Each scene shows the same named points in several views. A view is turned or mirrored, shifted and resized as a whole, has a little noise and may leave points out.
In the rows, zero is written as 128.

Scene 1
View 1
Magu: 156 153 117 124 151 107 143 105 99 147 107 148 117 155 91 121 163 139
det: 150 145 120 134 139 120 120 115 124 132 129 148 125 121 112 123 149 117
zedi: 150 153 117 140 155 106 121 116 141 125 121 119 92 142 100 110 141 128
mukof: 125 156 129 133 130 133 107 130 164 116 135 127 108 102 123 123 117 111
votul: 109 153 134 115 131 131 134 122 140 114 91 158 104 122 103 110 119 125
lat: 155 144 124 121 131 128 133 107 97 150 121 171 151 125 110 136 163 120
tuti: 117 143 137 113 129 135 140 111 113 129 90 185 133 117 105 116 138 119
san: 150 140 127 122 132 129 138 109 92 144 110 181 147 122 111 129 160 120
Viseb: 135 135 132 136 126 133 118 119 125 125 117 173 138 99 127 117 140 103
pir: 142 117 129 168 154 116 107 118 142 92 114 155 103 100 137 84 139 95
biki: 175 143 107 138 162 96 145 96 86 148 107 150 114 164 88 114 180 140
tafi: 135 148 127 131 136 124 119 121 137 123 118 145 116 117 113 116 135 114
Guruk: 156 123 133 131 130 130 135 105 81 141 108 204 163 112 120 125 172 108
View 2
Guruk: 127 131 136 149 163 112 127 136 115 141 104 137 113 113 123 139 148 91
votul: 98 133 123 149 132 123 139 135 119 86 168 145 114 115 137 149 134 147
Viseb: 110 136 117 131 142 124 124 126 120 111 137 130 113 94 136 136 140 109
biki: 128 136 162 171 145 115 106 170 142 124 135 165 157 141 114 108 137 125
san: 116 130 134 149 149 117 132 136 116 123 127 143 113 117 128 140 142 111
det: 109 134 128 137 138 126 116 136 141 111 146 145 127 108 134 111 137 115
lat: 120 126 139 147 154 125 133 133 137 129 120 150 118 122 133 117 141 104
zedi: 104 143 134 144 124 127 106 151 144 91 170 150 147 113 132 106 132 141
tuti: 107 128 130 151 148 120 145 131 112 107 140 141 107 120 135 155 142 127
mukof: 92 142 109 119 120 136 123 121 142 85 173 137 116 89 150 115 131 131
Magu: 119 130 153 163 145 119 121 155 140 119 140 162 143 137 123 112 135 131
pir: 111 150 110 131 122 112 82 141 110 93 159 115 141 79 128 139 142 120
tafi: 107 137 123 136 131 128 122 135 132 100 157 141 122 105 136 124 135 127
View 3
pir: 126 146 131 150 130 154 142 151 130 128 121 111 76 136 132 122 103 109
biki: 104 168 161 102 121 105 137 121 144 143 133 163 117 151 193 107 119 129
mukof: 143 138 141 172 129 143 108 145 120 152 135 132 117 127 108 131 131 126
Viseb: 150 130 133 134 144 141 124 125 145 114 123 113 124 137 126 115 131 119
votul: 134 167 135 159 149 122 103 147 119 143 139 141 132 153 128 143 99 118
san: 142 151 142 114 147 112 119 118 147 119 129 137 145 156 153 115 126 122
zedi: 114 160 152 151 111 129 120 143 125 163 139 152 102 135 150 124 123 129
tafi: 135 150 142 150 133 131 115 142 129 143 136 135 122 140 130 127 122 123
tuti: 145 163 132 136 161 115 109 133 133 121 135 133 145 160 135 134 101 117
det: 135 144 150 136 126 129 120 127 138 140 130 136 120 138 139 118 132 125
lat: 143 146 144 121 143 117 114 119 141 128 134 141 145 148 143 118 131 125
Magu: 118 168 158 117 126 106 123 123 139 147 138 161 131 151 173 117 124 129
Guruk: 146 142 132 99 157 114 129 111 159 97 123 120 147 157 153 112 120 120
View 4
Viseb: 149 112 122 137 117 141 140 116 118 146 137 134 112 143 135 98 129 136
pir: 183 82 134 106 135 155 138 116 120 125 145 161 134 126 149 112 147 100
zedi: 130 118 92 88 135 163 123 143 100 144 170 127 175 124 151 127 153 98
lat: 121 140 113 130 99 147 141 132 95 168 145 101 115 144 115 118 132 142
biki: 117 148 104 87 122 161 130 158 70 144 162 90 150 121 104 159 159 112
mukof: 139 107 99 138 131 139 119 118 143 143 153 157 156 148 175 81 130 123
san: 128 139 120 131 103 144 140 136 97 154 141 105 110 143 106 122 134 140
tuti: 129 133 126 148 125 123 127 132 126 122 127 125 116 141 108 116 130 144
Guruk: 148 131 134 132 94 144 153 126 90 158 129 102 84 144 94 123 133 143
tafi: 135 118 107 128 128 144 125 127 125 139 147 137 143 138 145 103 137 125
votul: 125 126 113 141 143 123 114 135 140 107 132 142 147 142 129 109 135 131
det: 134 121 105 120 117 152 133 131 108 156 155 126 138 139 143 108 137 125
View 5
tafi: 129 141 117 132 105 134 138 115 138 131 128 125 136 124 136 134 105 115
zedi: 127 147 105 117 107 117 143 105 156 130 131 111 150 126 136 139 91 102
votul: 127 130 140 135 105 140 138 113 125 138 109 129 136 118 138 143 93 104
Viseb: 127 138 121 135 112 146 134 122 129 125 128 132 119 129 129 129 124 125
Magu: 134 136 113 105 128 106 134 131 154 152 112 99 141 135 128 143 101 123
biki: 131 139 104 88 137 100 135 128 161 153 110 88 139 141 127 141 106 120
pir: 109 141 112 110 115 151 147 91 135 99 137 121 119 128 137 127 120 92
Guruk: 131 134 124 113 135 138 125 142 129 141 112 118 104 145 118 128 145 144
tuti: 127 125 140 127 116 143 130 130 122 143 104 129 123 127 130 140 112 121
san: 134 134 121 121 129 125 128 139 135 148 114 116 122 138 123 134 128 140
det: 131 144 108 127 112 127 136 119 144 132 131 119 135 132 131 133 114 124

Which points are out of place in each view (at most two, in the order of its rows)? Write none if all are in place.
view 1 | none
view 2 | san
view 3 | Viseb, lat
view 4 | zedi
view 5 | none
